Points, in no order, along strands that fork and pass close to each other.
In the rows, 128 means zero.
Two points are linked if the straight distance between their rows is under 96.6. Some points are linked to none.
<525>: [105 150 176 171 141  77 131 159 161 160 135 114 141 108 119 203 144 142
 136 118 162]
<1235>: [125 147 123  88 101 150 167 119 110 153 132 140 109 147 148  75 137 115
 161 156  54]
<308>: [138  77  91 138 162 133 134 123 127  84 102 137 152 155 167 132 152  98
 140 145 132]
<264>: [ 95 121 110 117  57 111 136  81 144 132 121 108 143 172 190 124 135 127
 116  86 149]
<957>: [ 74 131 123  43  60 179 111 107  86 126 103 105 121 137 174 134  99  95
 127  91  69]
<427>: [126 126  73  96 100 216 105  87 109 145 119 121  57 122 158  85 110 102
 135 132 113]
<796>: [190 148 109 162 181 178 175 139 130 189 128 109  99 119  92  95 150 150
 141 148 150]
<1007>: [127 142 152 114 114  54 122 141 144 161  94 146 163 150  77 139 123 167
 167 134 157]
<644>: [113  86 143 138 131  73 126 150 117  84 107 176 212 111 128 150 137 107
 144 126 138]
<867>: [111 116 128 155 187 121 145 149 133  53 141 145 164 134 161 143 106 135
  95 162 109]
<683>: [160 104 137 128 194 155 146 161 168 143 125 146 114 136 119 113 130 136
 158 188 143]
<376>: [124 110 146 105 143 115 125 140 106  95 171 134 122 114 135 136 117 114
 131 113  75]
<651>: [163 111  90 109 156 151 128 115 152 134 137  93  96 161 137 128 155 121
 114 142 129]
<973>: [179 161 107 115 133 198 130 122 112 180 155 122  63  85  91  94 147 122
 105 148 102]
<68>: [146 136 118  95 123 181  95 137  93 129 128 109  71 121 111  78 125 111
 134 147  61]
<418>: [125 149 126 168 126  59 112 118 102  96 126 171 168 116  88 157 111 152
 151  97 152]
<18>: [131 110 105  70 124 162  99 125  76 103 116 129  95 134 130 109 124  98
 146 118  56]
<713>: [158 111  84 126 172 179 112 113 121 104 147 129  72 111 113 112 111 111
  93 161 118]
<694>: [119 135 147 143 104  62 125 127 144 120  99 184 196 118 120 154 161 135
 181  97 163]
<999>: [105 197 169 172 114 108 110 147 163 205 120 138 140 114  84 142 133 147
 131 141 231]
<300>: [118 107 107 160 131  96 114 118 134  49  98 148 178 132 146 181 141 137
 114  77 140]
<469>: [107 133 149 167 101  80  93 122 127 122 176 128 136 124 127 122 113 126
  96 118 161]
<935>: [142 131 142 119 110 107 117 129 119 150 132  89 118 170 106  85 127 150
 114 119  91]
<864>: [142 159 170  97  94 108 138 135 158 172 160  76 132 147 107 121 145 161
  84 115 129]
<131>: [112 189 163 150  86  90 131 125 157 199 157 126 144 123 106 129 140 147
 104 140 195]
<127>: [123 142 142  98  65  67  99 106 147 122 122 150 155 131 121 121 133 133
 143 129 163]
<894>: [109 155 152 186 131  82  81 134 140  88  94 165 167  96 102 169 125 135
 151 148 188]
<147>: [125 134 140 136  98  75  69 120 136  83 122 147 157 102 116 146 132 128
 146 128 185]
<449>: [146 103  80 127 151 155 161 116  83  93 135 175 120  81 134 126 125  80
 162 158 100]
<1151>: [112 115 120  42  70 119 117 110  85 108 114 125 142 128 124 139 126 108
 133  70  63]
<235>: [139 157 153 141 125  69  85 132 126 137 147 137 133 126  56 140 101 166
 124 119 156]
<628>: [129  84  87  93 136 166 119 102 108  67 102 108 139 130 166 157 126 104
 147  62 129]
<839>: [132 163 189 146 121 105 136 169 131 184 134 100 139 119  63 111 112 182
 122  96 173]
<267>: [113 137 153 101  89 112 158 128 119 157 159  93 126 134 153 105 137 109
 119 143  93]
<186>: [166 132 101 123 128 170 139 103 133 143 144 171  70  92 129  76 130 127
 169 158 112]
<981>: [174 111 100 152 181 155 139 134 136 150 131  74 109 146 115 132 166 117
 100 164 145]
<268>: [156 159 123  99 105 184 121 137  98 158 116  75  85 137  98  63 141 127
 110 151  63]
<700>: [ 94 148 155 100  59 114 102 111 103 134 168 110 103 126 142 110 103 129
 107  90  85]
<770>: [108  96  69  77 143 205 117  86  83 125 116 176 103 139 160 134  95  78
 135 100  92]
<339>: [127 170 181 175 118 107 113 167 158 181 107 115 146 111  79 123 134 177
 133 108 213]
<225>: [164 118  76 140 110 144 124  90 121 159 128 172  65  66 101  99 114 124
 142 175 121]
<276>: [132 136 135 111 104 168 140 127 123 160 165  78  95 130 158  79 146  94
  92 151 111]
<330>: [102 129 104 131  71  89 114  90 148 120 113 159 163 160 171 136 153 134
 131  72 166]
<546>: [130 117 108 124 139 169 140 112 114 145 179 113  81 125 160 110 136  83
 109 152 111]
<1167>: [147 127 197 162 189 173 154 207 156 160 122  96 135 108 109 129 141 155
 109 120 176]
<582>: [145 112 119 144 195 164 131 145 123 108 167 123 103 115 125 122 105 106
  81 189 121]
<551>: [104 143 119 168  94  73 105  91 152 122 139 168 157 140 154 178 153 128
 132  91 174]
<270>: [117  94  83 113 172 149 122 106 117  65 138 139 122 162 158 165  95 127
  90  87 104]
<773>: [174 123 138  92 167 164 149 143 162 181 147 141  94 134 109  94 138 128
 138 180 126]
<787>: [ 77 142  96  45  90 226 106 100  91 156  98 135  95 148 183 133  97  99
 136 114  69]
<912>: [148 115 121 113 135 125 152 124 103 126 122 117 123 140 143  95 141 112
 170 145  91]
<60>: [157 139 188 128 146 132 135 162 146 168 172  88 124 135 106 114 143 156
  87 102 142]
<923>: [157 138 125  88 120 139 150 120 169 157 155  77 103 168 135 123 159 147
  99 113 114]
<635>: [116 135 124 125  87  68 109 102  94  92 145 171 161 116 113 132 115 133
 147  69 128]
<111>: [ 90 163 131 108  22 101 132  90 109 134 147 121 130 132 145 105 107 132
 114 100 112]
<1239>: [121 162 162 182 117  86  82 141 148 129  91 120 143  93  91 159 138 138
 148 150 210]
<493>: [ 93 104 103  45  98 173 114 116  64 121 110 135 130 127 151 136 117  76
 136  83  59]
<4>: [ 93 153 188 201 176 105 134 175 173 119 112 119 146 103 127 207 128 158
 107 129 150]
<435>: [124 136 187 179 198 147 140 196 169 134 120  95 139 113 113 179 143 153
  99 135 160]
<972>: [ 86 124 165 175 191 106 149 185 160  89  57 152 178 129 131 182 119 159
 141 164 130]
<529>: [128 125 190 112 128  99 113 150 127 122 181 108 120 105 117 125 116 134
 122 115 111]
<717>: [117 117 168 191 187 123 136 181 183 120  72 130 150 151 128 147 131 162
 138 157 147]
<3>: [111  72  93  87 150 154 129 111 107  78 126 177 157 159 155 149 110 102
 106  68  96]
<42>: [ 87 107 131  65  91 148 111  96 111 122 142 119 114 151 176 140 100 114
 114  68 101]
<48>: [106 110 139 111  90 116  96 109 111 100 159 101 114 128 149 134 108 123
 111  77 124]
<1084>: [139 107 146 165 187 128 143 162 168 143 113 130 137 170 142 115 145 142
 139 160 141]
<157>: [127 102 128  79 104  82 117 121 126 115 129 127 143 161 132 134 138 120
 129 112 107]
<477>: [142 166  91 105  94 176 167  96 126 166 138 154  73 108 143  81 139 117
 161 160  79]
<227>: [138 100  45 113 131 178 142  78  95 102 125 187  97  73 145 140 113  83
 147 132 119]
<1248>: [124 100 120 173 145 145 128 122 129 100 155 100 113 142 184 111 135 109
 112 122 144]
<1211>: [131  76  81  93 131 163 134 102 117 104 108 151 134 150 177  98 141  81
 152 137 122]
<1197>: [ 90 145 174 192 155  84 109 153 163  86  64 170 178 104 116 183 119 156
 131 154 160]
<1172>: [130 104 131 131 174 140 136 142 121  73 163 140 121 123 148 127 107 118
 117 149 100]
<393>: [131  92 101 118 144 137 127 122 129  36 105 132 161 126 155 159 134 131
 135  62 124]
<921>: [128 172 148 101  74 161 140 148 105 173 132  74 110 143 103  82 136 128
  82 149  52]
<476>: [170 138  83 165 212 161 152 125 143  85 134 145 110 127 110 128 114 163
 114 161 118]
<1040>: [129 143 137  65  74 121 182 119 156 152 115 109 133 178 136 110 132 137
 117 164  68]
<584>: [112  78  63  92 163 200 145  96 101  79 123 191 136 121 166 144  98  80
 117 101 109]
<701>: [158 117 114 189 213 156 149 158 140 126 109  88 128 134 114 147 144 135
 108 172 148]
<1227>: [114 189 137 152 107  81 104 109 153 130 105 199 164 110 113 175 166 124
 185 127 192]
<351>: [154 139 101 184 220 175 162 152 163 120 118 141 119 116 114 146 122 157
  99 193 147]
<169>: [127 102 174 151 159 108 134 184 122 148 118  82 145 119 108 124 120 125
 139 162 153]
<946>: [113 108 155 154 128  72 132 151 132 120 101 152 183 133 137 142 140 131
 175 130 144]
<94>: [138 127 179 144 164 135 159 198 146 177  97  98 132 144  89  95 119 174
 158 116 152]
<453>: [115 140 162 139 139  86 169 160 151 183 120  80 144 130 129 177 162 137
 157 135 145]
<603>: [127 117 174 186 133  96  97 165 144 117  96  88 154 113 116 137 136 137
 131 155 182]
<817>: [117  99 103 146 106 107 137 106 144 130 115 104 141 183 188 124 164 118
 130 111 145]
<643>: [167 109  74 124 174 164 141 108 159  78 124 160 103 103 149 152 140 121
 152 149 144]
<563>: [119 142 144 131  76  96 163 120 145 152 134  90 146 145 153 107 148 139
 132 132 132]
<209>: [120 136 102 161 124  74 105 114 118  62  99 190 199 109 100 185 136 132
 125  86 155]
<521>: [127 182 134  87  72  61 115 105 149 153 119 152 156 142  80 126 126 151
 147 153 162]
<260>: [160 128  98 135 173 176 115 127 104 145 159 164  65 105  84  99  99 119
  98 174  90]
<1220>: [124 123 176 125 132  78 135 172 147 167  92 113 147 150  82 106 109 177
 170 129 155]
<1019>: [120 114 115  73  71  93 112 103  85  98 125 153 172 112 107 138 127 112
 137  49 103]
<880>: [131  72 108 125 144 108 138 134  94  74 112 147 185 129 147 133 146  88
 139 119 111]
<562>: [124 165 175 126  98  74 121 140 116 171 155 111 132 115  71 114 102 162
 130 118 131]
<38>: [140 117  60 108 107 177 109  76 114 153 132 154  50  90 130 114 110  99
 121 156 120]
<277>: [128 138 166 166 155  82  94 167 146 130 111 130 146 132  63 142  93 180
 118 134 175]
<456>: [159  96  60 136 121 144 130  82 127  99 123 188  88  47 121 137 105 120
 139 157 135]
<1217>: [133 112 150 189 145 141 128 146 133 136 156  90 132 142 157  88 144 121
  94 135 157]
<1064>: [114 171 134 155  92  77  95 102 144 161 171 142 132 141 112 130 127 138
  97 126 182]
<1020>: [114 103  96 144 139 157 145 108  92 104 166 120 103 127 183 118 121  81
 128 121 110]
<156>: [185 140  91 175 196 166 159 127 124 129 138 115  96 121  95 110 130 157
 135 137 124]
<1049>: [132 133 192 165 146 109 122 166 150 129 168 102 139 107 116 131 127 156
 104 111 156]
<49>: [141 106  87 102 121 139 126  92 101  97 109  84 111 155 146 132 132 123
 141  71 110]
<1124>: [142 128 100  98 157 163 122 123  96 130 162 182  72 114 112 111 109 102
 144 163  59]
<813>: [108 157 165 134 101  92 187 151 135 193 137  75 150 126 125 130 141 140
 143 145 139]
<539>: [102 161 145  73  39 148 113 129 120 144 123  82 108 155 121  98 115 132
  77 139  51]
<954>: [110 115 150 174 165 102 117 149 154  84 133 126 155 143 150 162 129 142
  93 143 137]
<720>: [137 109 143 129 146  98 147 151 113 136 122  90 141 131 123 123 140 121
 163 152 119]
<215>: [102 120 142 176 125  82 106 123 153 102 156 139 150 133 162 163 136 131
 105 108 160]
<1000>: [104 128  65  38 104 213 114  79  91 157 103 173  88 121 157 146 108  87
 142 120  85]
<865>: [125 103  82  74 108 197 119  80 116 126  99 136  95 144 182  90 118  93
 149 131 128]
<599>: [166 137 150 150 164 144 173 166 134 185 119  79 127 143 104  96 148 156
 142 126 138]
<668>: [115 180 149 126  38 101 153 104 131 154 142  89 136 134 121  92 118 150
 100 123 111]

Follow the links from the first point to the second, and from the first to the third. Name the last point that the two ways share.
<453>, <1217>, <584> => <563>
<972>, <456>, <713> => <894>
<270>, <1151>, <563> => <957>
<770>, <1248>, <1167> => <563>
<268>, <300>, <525> => <493>
<227>, <972>, <127> => <894>
<584>, <1167>, <393> => <957>
<813>, <393>, <921> => <493>

A fork is a point with three links, a tip a point with one. Leave the first point through the second and follow the links. Name the first fork or tip that comes.
<894>, <1239> => <225>
<1007>, <1220> => <1172>
<277>, <235> => <215>
<469>, <1064> => <277>
<186>, <477> => <894>
<49>, <628> => <493>
<1151>, <1019> => <49>

Name the points in between on the shortest way along the links from the first point to the second, in order.
<156>, <215> => <476> > <351> > <701> > <981> > <651> > <923> > <864> > <60> > <1049> > <529> > <376> > <1172> > <867> > <954>
<427>, <1007> => <38> > <225> > <186> > <477> > <1235> > <912> > <720> > <169> > <603> > <1239> > <894> > <147> > <127> > <521>
<235>, <1049> => <562> > <839> > <339> > <999> > <131> > <1064> > <469> > <215> > <954> > <867> > <1172> > <376> > <529>
<563>, <635> => <668> > <111> > <700> > <48> > <42> > <957> > <493> > <1151> > <1019>
